Each row is a point on a tangle of strands that fork, close into loops and nearly touch. The rows are in no order.
(in the rows, 100 means zero)
Two points are linked if the straight distance between their rows is under 81.2. Some points are linked to none.
kilu: |  99 | 114 | 166 |  89 | 117 | 107 | 164 | 143 | 107 |  94 |  75 |  95 | 143 | 123 |  89 | 111 |  75 | 114 |  70 |  95 |  71 |
kosub: |  68 |  90 | 142 | 109 | 123 |  89 | 122 |  57 |  78 | 123 | 124 | 111 |  81 |  43 |  76 |  69 |  98 |  81 |  54 | 136 | 123 |
kipa: | 120 |  98 |  40 |  60 | 117 | 106 |  66 | 128 |  95 |  86 | 114 | 114 |  93 | 140 | 136 | 141 | 108 | 106 | 132 |  88 |  76 |
novu: | 112 |  77 |  51 |  79 | 107 | 120 |  78 | 117 | 105 | 107 |  78 | 141 |  84 | 146 | 119 | 125 | 108 |  75 | 131 | 131 | 105 |
Dak: | 151 | 104 |  50 | 118 |  80 | 123 |  35 |  99 | 119 |  81 |  87 |  97 | 106 | 115 | 115 |  88 | 100 |  71 | 132 |  99 |  95 |
Kugi: | 113 |  91 |  88 | 154 | 101 |  90 |  64 |  51 |  78 |  77 | 109 | 101 |  49 |  48 |  66 | 105 |  90 |  83 | 105 | 110 | 138 |
Miniv: |  78 |  84 |  90 |  65 | 128 | 109 | 112 | 100 |  93 | 125 | 100 | 124 |  62 | 101 |  99 | 123 |  98 | 119 | 105 | 117 |  79 |
beva: |  80 | 109 | 124 |  85 | 128 |  70 | 150 |  85 |  90 | 113 | 133 |  81 | 122 |  65 | 119 |  68 |  91 | 136 |  29 |  83 |  81 |
genu: | 124 |  96 |  20 | 142 |  89 |  93 |  48 |  49 | 116 |  62 | 100 | 112 |  55 |  88 | 114 | 142 |  69 | 115 | 120 | 107 | 123 |
piriz: | 108 |  84 |  52 | 130 |  93 | 127 |  80 |  59 | 117 |  89 | 122 | 132 |  47 |  87 | 104 | 102 |  75 | 103 |  85 | 125 | 110 |
Nol: | 115 | 114 | 113 | 103 |  95 |  67 | 111 | 138 | 114 |  97 |  84 | 101 | 160 | 117 | 101 |  82 | 108 |  74 |  95 |  82 | 101 |
fut: |  97 |  83 | 113 | 123 |  64 | 129 | 118 | 113 | 121 | 136 |  45 |  97 | 127 | 135 |  77 |  75 | 109 |  70 | 138 | 102 | 108 |
vez: | 125 |  88 |  22 |  98 | 118 | 111 |  64 |  78 |  81 |  70 | 133 | 122 |  58 | 104 | 112 | 162 |  85 | 100 | 130 |  94 | 116 |
zavu: |  82 |  90 | 169 |  96 | 105 | 107 | 173 | 127 | 104 | 115 |  64 | 114 | 133 | 119 |  78 | 102 |  89 |  95 |  76 | 121 |  95 |
Moni: |  94 |  88 |  72 | 135 |  44 | 152 |  74 |  54 | 133 | 105 |  74 |  79 |  57 | 112 | 112 |  71 |  97 | 139 | 114 | 110 |  81 |
totav: |  94 | 107 | 101 | 102 |  95 |  85 | 128 | 110 | 105 | 105 | 114 | 104 | 110 |  93 | 108 |  70 | 103 | 109 |  65 |  93 |  84 |
fabur: |  80 |  93 | 103 |  73 | 109 |  96 | 130 | 141 | 108 | 118 |  66 | 127 | 117 | 147 | 102 | 123 | 110 |  97 | 116 | 104 |  95 |
daro: | 132 | 100 |  71 | 138 | 106 |  99 |  59 |  81 |  86 |  65 | 123 | 125 |  70 |  71 |  84 | 113 |  90 |  58 | 109 | 113 | 136 |
Nedu: | 122 | 141 | 119 |  79 | 110 | 127 | 112 | 159 | 105 |  85 | 115 |  92 | 143 | 140 | 131 | 105 |  89 | 112 |  93 |  63 |  38 |
Kevo: |  72 | 101 | 129 |  96 | 126 |  66 | 160 |  82 | 105 | 124 | 118 | 116 | 124 |  78 | 119 |  70 |  97 | 113 |  17 | 107 | 100 |
daped: |  84 | 101 |  93 | 117 |  99 |  65 | 113 |  73 | 103 | 108 | 122 | 101 |  88 |  64 | 107 |  63 | 108 | 105 |  45 | 106 | 114 |
Kivu: | 108 | 111 | 137 |  93 | 133 |  91 | 120 | 134 |  95 | 102 |  59 | 107 | 122 | 104 | 117 |  84 |  89 | 105 |  58 | 125 |  58 |
Fofu: |  86 |  90 |  91 |  79 | 150 |  86 |  91 |  89 |  77 |  98 | 140 | 156 |  61 |  90 |  81 | 148 | 100 |  76 | 105 | 131 | 134 |
gabif: |  94 | 105 | 124 |  73 | 146 |  77 |  91 | 108 |  74 |  99 | 116 | 104 |  79 |  64 |  82 | 114 |  95 | 110 |  89 | 111 |  88 |
dasog: |  92 | 105 |  94 | 105 |  57 | 136 | 122 | 113 | 112 | 123 |  87 |  84 | 109 | 128 | 107 |  86 | 102 | 113 | 120 |  73 |  65 |
fope: |  81 |  86 |  70 |  86 | 104 |  50 |  93 |  92 |  95 | 118 |  68 |  95 |  82 |  94 | 116 | 107 | 118 | 121 | 105 |  98 |  75 |
runek: |  89 | 113 | 160 |  59 | 151 |  87 | 101 | 118 |  70 |  96 | 102 |  84 |  93 |  60 |  78 | 111 |  92 | 123 |  86 | 118 |  81 |
rogi: |  85 |  96 |  82 | 139 |  46 |  98 |  81 |  72 | 141 | 102 |  89 |  83 |  82 | 111 |  95 |  56 | 120 | 111 | 113 |  93 | 141 |
gogu: | 117 | 107 |  43 |  98 |  73 | 107 |  75 |  94 | 111 |  84 | 138 | 100 |  88 | 109 | 126 |  97 | 100 | 108 | 108 |  74 |  87 |
pasu: |  87 |  94 |  93 | 103 |  86 |  75 |  99 | 107 | 103 | 106 |  94 | 132 | 102 | 106 |  88 |  95 | 123 |  62 | 108 | 122 | 133 |
delok: | 118 | 102 |  91 | 115 | 102 |  92 |  56 |  70 |  65 |  91 |  79 |  68 |  71 |  60 | 120 |  98 |  94 | 110 |  97 | 108 |  46 |
fuf: |  90 | 107 | 125 |  78 | 104 | 120 | 166 | 157 | 114 | 102 | 113 | 124 | 142 | 163 |  94 | 125 |  93 |  87 | 100 |  83 | 116 |
kog: | 108 | 118 | 123 |  85 | 100 |  92 | 120 | 126 |  88 |  96 | 124 |  89 | 120 |  90 |  96 |  86 |  97 | 110 |  87 |  83 |  76 |
Fatug: |  90 |  94 |  87 |  68 | 102 | 121 | 119 | 138 | 101 | 117 |  90 | 115 | 107 | 151 | 109 | 122 | 108 | 113 | 127 |  84 |  81 |
pebas: |  73 |  79 | 130 | 119 |  68 |  74 | 149 |  94 | 106 | 130 |  41 |  77 | 122 | 102 |  88 |  75 | 113 | 101 |  95 | 105 | 114 |
lol: |  95 | 125 | 173 |  78 | 143 |  62 | 121 | 153 | 114 |  73 |  29 |  94 | 156 | 113 | 100 | 129 |  86 | 113 |  77 | 115 |  97 |
zab: | 135 | 113 |  63 | 123 |  56 | 155 |  83 | 115 | 143 |  90 | 105 | 107 | 117 | 143 | 129 |  53 | 100 |  86 |  99 |  87 |  82 |
kufum: | 113 | 121 | 108 |  97 |  76 | 133 | 108 | 128 | 106 | 106 |  99 |  79 | 135 | 133 | 127 |  97 |  95 | 114 | 107 |  58 |  27 |
Vef: |  85 |  84 |  36 | 108 |  83 |  63 |  70 |  58 | 105 | 105 |  83 |  84 |  60 |  87 | 121 | 110 | 110 | 134 | 109 |  91 |  85 |
kol: | 110 |  97 |  93 | 124 |  51 | 145 |  93 | 106 | 133 | 119 |  83 |  90 | 116 | 132 |  89 |  62 | 113 |  81 | 140 |  84 | 120 |
tur: |  75 |  81 | 135 | 118 |  98 | 117 | 145 |  65 |  85 | 143 |  66 |  86 |  82 |  74 | 111 |  49 |  95 | 110 |  51 | 135 |  94 |
soni: |  89 | 128 | 141 |  50 | 143 | 129 | 127 | 173 | 103 |  87 | 104 | 116 | 119 | 140 | 106 | 135 |  86 | 117 | 103 | 103 |  99 |
Bubez: |  61 |  85 | 110 |  66 | 153 |  98 | 126 |  93 |  99 | 135 | 100 | 148 |  75 |  97 | 103 | 118 |  96 | 114 |  72 | 132 |  84 |
ridok: | 136 |  89 |  33 |  94 |  83 | 142 |  58 | 100 |  92 |  70 | 156 |  95 |  99 | 131 | 118 | 121 | 105 |  75 | 148 |  85 | 137 |
kalin: |  97 |  88 | 111 | 125 |  89 |  88 |  86 |  85 |  98 | 103 |  79 | 116 |  80 |  77 |  82 |  80 | 109 |  66 |  94 | 133 | 125 |
mavu: | 140 |  88 |  45 |  85 |  91 | 152 |  44 | 108 |  97 |  93 | 125 |  80 | 117 | 143 | 117 | 122 | 119 |  69 | 170 |  81 | 120 |
Boso: |  92 |  98 |  67 | 138 |  93 |  67 |  81 |  46 | 114 |  91 | 116 |  94 |  66 |  63 | 121 |  67 | 101 | 113 |  55 | 108 | 119 |
Bisod: | 125 | 109 |  79 | 117 |  98 |  62 |  68 | 105 |  98 |  79 |  94 |  99 | 103 |  84 | 117 |  73 | 106 |  79 |  73 | 107 |  86 |
bevil: |  62 |  95 | 125 |  78 | 126 |  15 | 127 | 101 |  94 | 111 |  85 | 106 | 120 |  81 |  99 | 115 | 123 | 108 |  74 | 113 | 121 |
seta: |  95 |  78 | 107 | 104 | 118 | 113 |  95 |  70 |  69 | 117 |  91 | 103 |  52 |  62 |  77 | 102 |  93 |  99 | 100 | 130 |  85 |
Kikis: |  93 |  97 |  95 |  59 | 116 | 117 | 121 | 134 |  88 | 102 | 150 | 133 |  91 | 126 |  97 | 121 | 111 |  87 | 113 | 101 | 126 |
Lumol: |  74 | 106 | 110 |  80 | 109 |  74 | 112 |  63 |  67 | 119 | 116 |  51 |  87 |  57 | 126 |  93 | 101 | 154 |  77 |  77 |  52 |
Sofuz: |  68 |  91 |  95 |  82 |  88 | 103 | 106 |  61 |  75 | 127 | 109 |  66 |  67 |  70 | 113 | 104 | 105 | 152 | 104 |  80 |  51 |
Nid: | 109 |  91 |  23 | 136 |  73 |  86 |  46 |  38 | 120 |  77 |  88 |  83 |  55 |  87 | 124 | 123 |  86 | 135 | 117 |  99 |  96 |
ker: |  57 |  98 | 125 | 103 |  71 |  79 | 178 | 104 | 114 | 121 | 126 | 115 | 121 | 100 |  83 |  91 | 108 | 105 |  76 |  84 | 130 |
setef: | 111 |  89 |  81 |  79 |  96 | 112 |  90 | 133 | 107 | 119 |  89 |  97 | 138 | 151 |  97 | 117 | 128 |  72 | 160 |  79 | 129 |
Sorom: | 118 |  97 |  70 | 146 |  70 | 119 |  42 |  48 |  81 |  70 | 109 |  74 |  53 |  63 |  76 | 131 |  85 | 107 | 153 |  82 | 118 |
gekav: | 113 | 119 | 129 |  81 | 115 | 132 | 145 | 169 | 114 |  92 | 109 | 102 | 162 | 169 | 100 | 123 |  92 |  80 | 109 |  68 | 103 |
dip: | 125 | 106 |  59 | 146 |  65 | 109 |  46 |  61 | 125 |  77 |  82 |  72 |  82 |  92 | 139 |  62 |  93 | 118 |  80 | 107 |  70 |
Rop: | 102 | 120 | 156 |  96 |  71 |  89 | 140 | 112 |  91 |  91 |  96 |  36 | 164 |  95 |  90 | 103 |  90 | 125 | 107 |  44 |  63 |
muta: | 100 | 112 | 124 |  85 |  72 |  96 | 108 | 120 | 102 | 119 |  86 |  48 | 156 | 118 |  86 | 120 | 115 | 107 | 162 |  39 |  76 |
sege: |  90 | 118 | 179 |  77 | 135 | 102 | 151 | 132 |  99 |  91 |  68 |  79 | 137 | 100 | 101 | 115 |  71 | 143 |  60 | 102 |  68 |
duneb: |  82 | 109 | 133 |  78 | 121 |  20 | 130 | 129 | 108 |  92 |  76 |  94 | 149 | 103 | 101 | 120 | 110 | 115 |  80 |  86 | 107 |
Dalu: | 120 |  95 |  97 | 106 |  97 |  97 |  47 |  81 |  65 |  96 |  74 |  70 |  74 |  72 |  89 | 117 |  98 |  94 | 140 | 104 |  59 |
lel: | 112 | 104 | 110 | 119 | 100 |  42 |  91 | 111 |  93 |  95 |  66 |  86 | 131 |  81 | 119 |  60 | 110 |  83 |  65 | 110 |  92 |
navi: | 107 |  95 |  41 |  89 |  82 | 107 |  93 | 114 | 109 |  82 | 159 | 131 | 104 | 134 | 117 | 103 | 122 |  73 | 107 |  87 | 154 |
kob: |  91 |  79 |  79 | 136 |  68 | 153 |  84 |  38 | 115 | 113 |  80 |  81 |  38 |  85 | 115 |  78 |  84 | 141 |  94 | 125 |  76 |
roli: | 127 | 119 |  93 | 133 |  87 | 103 |  68 |  70 |  84 |  78 | 118 |  65 |  84 |  55 | 128 |  47 |  93 | 107 |  56 | 102 |  69 |
par: |  86 |  98 |  94 | 140 |  59 | 134 | 104 |  69 | 139 |  97 | 134 | 129 |  62 | 102 |  90 |  55 | 105 |  97 |  78 | 124 | 146 |
Pifet: | 105 | 120 | 123 |  88 | 142 |  79 | 117 |  88 |  80 | 105 | 126 |  79 | 112 |  55 | 130 |  63 |  86 | 123 |  23 |  97 |  60 |
pofid: |  95 |  79 | 114 | 132 |  89 | 113 |  91 |  69 |  85 | 110 |  78 |  98 |  59 |  66 |  76 |  72 |  97 |  87 |  97 | 136 | 110 |
sibug: | 110 |  85 |  48 | 106 |  83 | 141 |  81 |  83 | 109 |  97 | 119 | 128 |  53 | 110 | 105 | 110 |  87 |  98 | 115 | 117 | 106 |
Desak: | 127 | 111 | 130 |  66 | 111 | 114 |  85 | 151 |  85 |  95 | 114 |  83 | 142 | 122 |  73 | 109 | 114 |  65 | 148 |  83 | 123 |
gigef: |  98 | 116 | 108 |  38 | 143 | 129 | 109 | 163 |  86 |  85 | 144 | 118 | 106 | 141 | 110 | 133 | 105 | 106 | 110 |  95 | 109 |
soke: |  96 | 108 | 144 |  70 | 124 |  62 | 104 | 138 |  89 |  96 | 103 | 121 | 117 |  94 |  76 | 114 | 110 |  77 | 103 | 123 | 122 |
vibo: |  79 |  82 |  88 | 118 |  94 | 145 | 110 |  34 | 104 | 128 | 112 |  91 |  46 |  72 | 112 |  68 |  85 | 136 |  68 | 113 |  75 |
Vipu: |  70 |  94 | 147 |  82 | 128 |  58 | 136 |  71 |  74 | 119 | 125 |  83 | 100 |  42 |  79 |  83 |  99 | 114 |  58 | 112 | 119 |
nogoz: | 128 |  96 |  57 | 147 |  72 | 125 |  43 |  55 | 106 |  64 | 119 |  89 |  67 |  94 |  75 | 121 |  87 |  87 | 157 |  92 | 163 |
natu: | 101 |  90 |  45 | 136 |  73 |  68 |  61 |  69 | 133 |  88 |  86 | 115 |  76 | 101 | 116 |  89 | 112 |  94 |  99 | 115 | 129 |
Ves: | 109 | 103 |  94 |  93 | 124 |  92 |  88 |  99 |  81 |  86 | 152 | 118 |  71 |  69 |  85 | 105 |  94 |  87 |  88 |  98 | 103 |
pifi: |  62 | 106 | 163 |  53 | 114 |  69 | 155 | 127 | 105 |  95 |  78 |  77 | 136 | 108 |  69 | 147 |  91 | 146 | 102 |  75 | 114 |
zad: | 108 |  83 |  39 |  84 | 140 | 112 |  82 |  82 |  90 |  93 | 133 | 150 |  49 | 104 | 114 | 156 |  83 | 104 | 102 | 119 | 103 |
Lipa: |  72 |  87 |  81 | 105 | 109 |  65 |  94 |  67 |  93 | 106 | 135 | 147 |  61 |  77 |  79 | 129 | 118 |  72 |  99 | 121 | 156 |
tenis: | 118 | 118 |  92 | 116 | 113 |  94 |  90 |  80 |  87 |  93 | 120 |  84 |  96 |  62 | 147 |  54 |  89 | 113 |  36 | 100 |  49 |
sivur: | 150 | 104 |  85 |  92 | 111 | 138 |  54 | 125 |  73 |  70 | 132 | 106 |  96 | 109 |  87 | 113 | 100 |  52 | 136 | 103 | 112 |
Berog: | 109 | 126 | 145 |  88 |  82 |  86 | 127 | 118 |  85 |  86 | 135 |  56 | 143 |  74 |  90 |  80 |  97 | 118 |  80 |  60 |  75 |
der: | 103 |  96 |  64 |  89 |  70 | 146 | 104 | 118 | 116 | 118 |  89 |  99 | 112 | 150 | 116 |  98 | 111 | 104 | 136 |  75 |  80 |
Gev: |  86 | 106 | 129 |  76 | 107 |  37 | 115 | 115 |  87 | 102 |  63 |  63 | 136 |  93 |  96 | 112 | 110 | 128 | 104 |  80 |  85 |
nal: |  97 | 106 |  88 |  95 |  69 |  92 | 116 | 117 | 119 | 120 |  92 |  67 | 149 | 136 |  97 | 106 | 119 | 105 | 146 |  34 |  99 |
letig: |  92 |  96 | 134 |  64 | 109 |  90 |  86 | 118 |  73 | 113 |  59 |  69 | 102 |  95 |  72 | 125 | 110 | 114 | 154 | 102 |  79 |
lil: | 100 |  86 | 126 | 104 |  89 | 121 | 109 | 104 |  85 | 121 |  52 |  85 |  92 |  89 |  88 |  75 | 100 | 101 | 110 | 121 |  67 |
bet: | 154 | 117 | 118 |  81 | 122 | 137 |  54 | 144 |  72 |  76 | 114 | 102 | 112 | 109 |  88 | 101 |  96 |  53 | 132 | 112 |  88 |
lomu: |  93 | 144 | 165 |  56 | 142 | 129 | 125 | 180 | 117 |  70 |  80 |  95 | 139 | 135 | 101 | 137 |  73 | 125 |  96 |  95 |  98 |
Kad: |  86 |  95 | 114 | 122 |  72 |  53 | 122 | 109 | 118 | 114 |  61 |  97 | 143 | 109 |  92 |  76 | 118 |  79 |  97 |  92 | 121 |
kaga: |  83 | 114 | 158 |  68 | 136 |  76 | 119 | 161 | 120 |  88 |  31 | 102 | 149 | 137 |  92 | 147 |  95 | 107 | 114 | 107 | 111 |
gadi: | 108 | 106 | 105 |  81 | 152 |  87 |  85 | 106 |  70 |  80 | 162 | 137 |  72 |  76 |  76 | 131 |  93 |  69 |  94 | 113 | 133 |
Fogo: |  60 |  89 |  90 | 119 |  47 |  73 | 123 |  86 | 131 | 122 |  92 |  93 | 104 | 110 |  87 |  77 | 129 | 110 | 115 |  79 | 146 |
vog: |  86 | 111 | 176 |  74 | 106 |  76 | 163 | 121 | 103 |  83 |  69 |  47 | 154 | 108 |  75 | 142 |  82 | 147 |  92 |  57 |  91 |
Nuta: | 128 |  92 |  23 | 141 | 106 | 103 |  61 |  49 |  88 |  56 | 121 | 125 |  58 |  81 | 102 | 162 |  64 | 107 | 128 |  96 | 139 |
popa: |  80 | 101 | 112 |  69 | 103 | 115 | 154 | 138 | 104 | 111 | 144 | 139 | 111 | 131 |  93 | 112 | 106 |  96 |  94 |  94 | 125 |
kof: | 113 | 101 |  72 |  51 | 138 | 108 |  67 | 154 |  95 |  91 |  96 | 107 | 114 | 157 | 126 | 141 | 122 |  94 | 143 |  97 | 100 |
pozo: | 152 | 108 |  86 | 162 |  95 | 148 |  47 |  58 |  76 |  56 | 105 |  97 |  59 |  56 |  92 | 100 |  60 |  90 | 103 | 116 |  83 |
lega: |  99 |  92 |  41 | 121 |  78 |  61 |  75 |  89 | 132 |  98 |  68 | 112 |  95 | 113 | 134 |  85 | 119 | 102 |  91 | 107 |  96 |
mitif: |  67 |  98 | 141 |  52 | 116 |  74 | 137 | 128 |  92 | 112 |  88 |  94 | 114 | 109 |  74 | 138 | 106 | 130 | 119 |  92 | 107 |
tuf: |  76 |  83 | 112 | 106 | 104 | 129 | 136 |  66 |  91 | 136 |  98 |  97 |  76 |  74 | 108 |  60 |  91 | 118 |  59 | 122 |  77 |
pidab: | 101 |  89 |  77 | 103 | 163 | 111 |  72 |  43 |  65 | 100 | 110 | 114 |  41 |  54 | 106 | 139 |  72 | 124 |  90 | 107 |  58 |
mifus: | 127 | 126 | 144 |  95 | 105 | 122 | 134 | 159 | 120 |  90 |  90 |  83 | 177 | 153 |  95 | 109 |  79 |  78 | 104 |  64 |  77 |
fel: |  64 |  90 | 104 |  97 |  72 |  74 | 130 | 107 | 114 | 125 |  89 | 138 | 121 | 126 |  85 | 111 | 136 |  68 | 120 | 114 | 149 |
dogus: |  73 |  97 | 103 | 116 |  74 | 126 | 130 |  81 | 119 | 116 | 142 | 145 |  77 |  94 |  82 |  69 | 110 |  82 |  75 | 122 | 144 |
kas: |  77 | 107 | 167 |  66 | 159 | 101 | 125 | 115 |  96 | 111 | 114 | 143 | 101 |  77 |  78 | 104 |  89 |  93 |  59 | 148 | 104 |
kegod: | 120 |  89 |  35 | 130 |  70 | 104 |  47 |  73 | 129 |  72 | 123 | 113 |  78 | 120 |  99 | 111 | 105 |  77 | 137 | 104 | 171 |
tud: |  76 |  79 | 138 | 130 |  76 |  91 | 135 |  68 |  93 | 131 |  51 |  74 |  92 |  79 |  98 |  51 | 110 |  98 |  70 | 136 | 119 |
rapub: | 104 |  88 |  62 | 112 |  52 | 149 |  93 | 105 | 132 | 109 | 103 | 112 |  97 | 146 | 103 |  80 | 111 |  86 | 133 |  95 | 127 |
Sanu: | 119 | 113 | 132 | 102 | 111 |  44 |  91 | 134 |  93 |  89 |  68 |  93 | 145 |  93 |  97 |  81 | 111 |  72 |  83 | 109 |  98 |
Kurar: |  86 | 103 | 129 |  69 | 134 | 100 | 126 | 162 | 114 | 106 |  45 | 123 | 132 | 163 | 103 | 137 | 100 |  97 | 120 | 108 |  98 |
Kasu: | 136 | 124 | 114 | 119 |  89 | 110 | 116 | 150 | 125 | 102 |  82 |  87 | 179 | 140 | 110 |  76 |  95 |  63 | 100 |  63 |  79 |
torut: | 116 |  92 |  73 | 151 | 116 | 127 |  80 |  40 | 102 |  82 | 129 | 136 |  45 |  60 |  99 |  94 |  62 |  94 |  63 | 125 | 118 |
Det: | 124 |  99 | 106 |  69 |  99 | 130 |  78 | 136 |  89 | 114 | 106 |  68 | 143 | 133 |  84 | 121 | 123 |  74 | 178 |  69 | 112 |
gosas: | 130 | 130 | 105 |  73 | 128 | 113 |  90 | 154 | 100 |  82 | 110 | 115 | 118 | 122 | 125 |  99 |  92 | 102 |  83 |  96 |  52 |
soza: | 140 | 124 |  69 | 107 |  91 |  85 |  71 | 125 | 108 |  70 | 128 | 109 | 124 | 103 | 122 |  68 | 101 |  74 |  80 |  85 |  90 |
Fono: | 138 | 117 |  74 | 120 |  76 | 119 |  86 | 124 | 124 |  86 | 112 | 108 | 129 | 121 | 120 |  59 | 104 |  74 |  92 |  85 |  92 |
Sop: | 128 | 109 | 132 |  84 | 113 | 103 |  84 | 145 |  85 |  87 | 108 | 115 | 124 | 103 |  74 |  95 | 106 |  57 | 118 | 113 | 118 |
saze: | 113 |  77 |  26 | 105 |  66 | 146 |  64 |  83 | 120 |  80 | 137 | 102 |  87 | 143 | 109 | 119 | 109 |  85 | 152 |  94 | 166 |
mura: | 132 |  83 |  27 |  80 |  92 | 144 |  64 | 102 | 106 |  93 |  97 | 117 |  86 | 141 | 131 | 130 |  99 |  95 | 139 | 104 |  78 |
Sibes: |  90 |  94 |  78 | 130 |  41 | 125 |  74 |  68 | 133 | 108 |  80 |  64 |  80 | 112 | 106 |  65 | 114 | 126 | 127 |  88 |  95 |
gero: | 113 | 100 |  88 |  66 | 130 |  97 |  85 | 159 | 112 | 107 |  76 | 104 | 155 | 169 | 116 | 131 | 123 |  74 | 146 |  82 | 116 |
lida: | 130 | 118 |  86 | 149 |  67 | 106 |  62 |  76 | 111 |  80 |  95 |  64 |  98 |  81 | 134 |  35 |  99 | 101 |  64 | 103 |  75 |
sunen: |  75 |  77 |  70 |  79 |  95 | 115 |  98 |  68 |  85 | 128 |  97 |  92 |  52 |  86 | 102 | 118 | 101 | 136 | 119 |  98 |  61 |
giru: | 139 | 104 |  85 | 115 |  98 | 119 |  59 | 105 |  80 |  68 | 135 | 114 |  86 |  87 |  78 |  97 |  94 |  48 | 121 | 106 | 130 |
Ravuk: | 109 | 104 |  83 | 167 |  80 | 100 |  62 |  38 | 124 |  73 | 117 |  85 |  53 |  73 | 107 |  58 |  91 | 116 |  63 | 115 | 132 |
Roguf: |  65 |  96 |  89 |  88 |  89 |  96 | 130 |  70 |  99 | 122 | 146 |  94 |  71 |  68 |  89 |  85 | 108 | 131 |  86 |  78 | 108 |
puve: |  81 | 109 | 128 |  78 | 105 |  51 | 127 |  91 |  76 | 112 |  93 |  50 | 116 |  73 | 115 |  99 | 105 | 147 |  76 |  74 |  65 |
fas: | 105 |  90 | 105 | 109 | 141 | 117 |  73 |  54 |  55 | 104 | 107 |  98 |  44 |  44 |  86 | 121 |  80 | 111 |  96 | 114 |  66 |
darut: |  80 |  79 | 124 | 116 | 138 | 121 | 107 |  42 |  70 | 123 | 113 | 106 |  52 |  39 |  78 |  79 |  80 |  97 |  64 | 132 | 100 |
rifep: |  87 |  83 | 120 | 104 |  81 | 116 | 145 | 128 | 116 | 131 |  50 | 112 | 130 | 149 |  86 |  99 | 101 |  82 | 118 | 100 |  95 |
vepi: | 103 |  90 |  49 | 127 |  70 |  85 |  63 |  80 | 129 |  87 | 103 | 135 |  83 | 113 | 102 | 105 | 115 |  65 | 118 | 120 | 157 |
kiloz: |  74 |  94 | 125 |  79 | 137 | 108 | 130 | 101 |  98 | 127 | 119 | 156 |  85 |  92 |  90 | 102 |  97 |  90 |  68 | 137 | 101 |
lub: |  87 |  96 | 147 | 108 |  80 | 117 | 155 | 121 | 108 | 119 |  89 | 134 | 125 | 108 |  78 |  75 | 102 |  72 |  79 | 127 | 114 |
segi: | 138 | 110 |  89 | 137 |  95 | 134 |  44 |  61 |  72 |  71 |  99 |  82 |  66 |  59 | 122 |  94 |  73 | 101 |  88 | 111 |  37 |
vun: |  95 |  80 |  58 | 102 | 154 |  86 |  81 |  59 |  86 | 103 | 108 | 147 |  44 |  71 | 103 | 143 |  82 | 102 |  90 | 121 |  94 |
rebo: |  92 |  88 |  98 | 129 | 139 | 113 |  91 |  26 |  84 | 109 | 129 | 114 |  56 |  43 |  95 |  78 |  71 |  98 |  54 | 118 | 104 |
kolen: | 129 | 103 |  60 |  98 |  62 | 137 |  58 | 104 | 118 | 105 | 124 |  71 | 130 | 127 | 111 |  99 | 122 |  83 | 161 |  53 | 112 |
saden: |  85 |  89 |  64 |  97 |  95 |  50 |  95 | 114 | 113 | 113 |  54 | 105 | 111 | 124 | 119 | 103 | 123 | 106 | 108 |  94 |  86 |
Fefe: |  88 |  95 | 120 | 110 |  70 | 133 | 132 | 104 | 110 | 116 | 114 | 140 |  87 | 103 |  78 |  73 | 105 |  66 |  93 | 131 | 128 |
sis: |  86 | 100 |  75 |  77 | 133 |  56 | 107 | 113 | 107 | 108 | 121 | 139 |  94 | 101 | 121 | 109 | 109 | 106 |  68 | 105 |  94 |
rogan: | 126 | 122 | 125 |  86 | 139 | 106 |  80 | 142 |  91 |  87 |  73 | 107 | 109 | 101 | 125 |  89 |  88 | 107 |  71 | 124 |  32 |
koto: |  57 |  94 |  87 | 113 |  55 |  80 | 155 | 103 | 131 | 122 | 104 | 106 | 118 | 123 |  99 |  85 | 115 | 114 |  94 |  64 | 128 |
Teg: | 103 |  94 | 117 |  83 | 114 |  88 |  61 | 101 |  66 | 108 |  52 |  70 |  81 |  86 |  92 | 122 | 106 | 108 | 139 | 112 |  52 |
bazos: |  92 | 100 | 133 |  81 |  79 | 103 | 101 | 107 |  84 | 124 |  62 |  51 | 123 | 102 |  84 | 111 | 113 | 120 | 154 |  73 |  61 |
niru: | 112 |  95 |  94 | 146 |  80 |  98 |  50 |  42 |  72 |  80 |  94 |  60 |  53 |  48 |  71 | 101 |  89 | 100 | 126 |  97 | 112 |
komul: | 104 | 101 |  71 | 116 |  71 |  66 |  65 |  81 |  99 |  91 | 118 |  74 |  85 |  75 |  82 |  91 | 118 |  94 | 126 |  78 | 125 |
filu: | 102 |  95 |  96 | 156 |  74 | 124 |  79 |  65 | 128 |  85 | 113 | 120 |  61 |  89 |  93 |  55 |  95 |  87 |  71 | 137 | 134 |
Vodip: |  90 | 103 | 147 |  95 |  80 |  84 | 165 | 119 | 104 | 101 |  83 |  53 | 155 | 117 |  77 | 118 |  91 | 120 | 109 |  49 |  85 |
dit: |  83 | 122 | 186 |  55 | 152 |  94 | 124 | 114 |  77 |  89 |  89 |  66 | 120 |  59 |  93 | 110 |  81 | 154 |  66 | 111 |  75 |
zud: |  81 | 110 | 177 |  70 | 135 |  66 | 128 | 130 |  93 |  96 |  95 | 130 | 126 |  83 |  76 | 115 | 105 |  87 |  72 | 141 | 126 |
Lum: |  66 |  90 | 143 |  88 | 106 |  36 | 140 |  83 |  84 | 116 |  94 |  97 | 114 |  61 |  80 |  98 | 118 |  98 |  71 | 122 | 131 |
karof: |  61 |  99 | 144 | 105 |  92 |  64 | 187 |  90 | 114 | 120 | 114 | 112 | 138 |  89 |  93 |  88 | 104 | 105 |  41 |  95 | 127 |
Kerud: | 106 | 107 |  66 | 103 |  56 | 104 |  77 | 102 | 123 | 109 | 111 |  66 | 123 | 119 | 102 |  89 | 123 | 102 | 150 |  47 | 110 |

A fork is a point with three links, a tip a point with one. Leave the first point through the second and follow the links. Name the first fork or tip that comes.
bet; sivur -> kegod
koto; Fogo -> Nol
vepi; natu -> seta
Nol; Sanu -> zab
Boso; Ravuk -> Lipa
Sorom; niru -> Sop

A tip is a point with one link. Name the tips that can be reached along the links from each point below, in the order of the rows.
delok -> novu, sibug, pozo, fel
dit -> Lipa, mitif
Kevo -> zab, dip, lomu
kol -> Kivu, lol

A piece is two or more points that can be reached from each other along the links. Count, over all rows, the pieces, the separate loops (a circle has one, a figure eight two, a Y none), the forks (points with three links) and the tips (points with one).
pieces -> 4
loops -> 2
forks -> 7
tips -> 11

Name the points in between on the shortest way along the links from the first point to the second, in order.
Lumol; vun -> puve Gev duneb bevil Lum Vipu kosub darut seta fas pidab
vog; Ravuk -> Vodip Rop Berog kog totav daped Boso
fut; kufum -> kol rapub der dasog
lega; pozo -> natu vepi kegod saze ridok mavu kolen Kerud nal muta bazos letig Teg Dalu delok segi
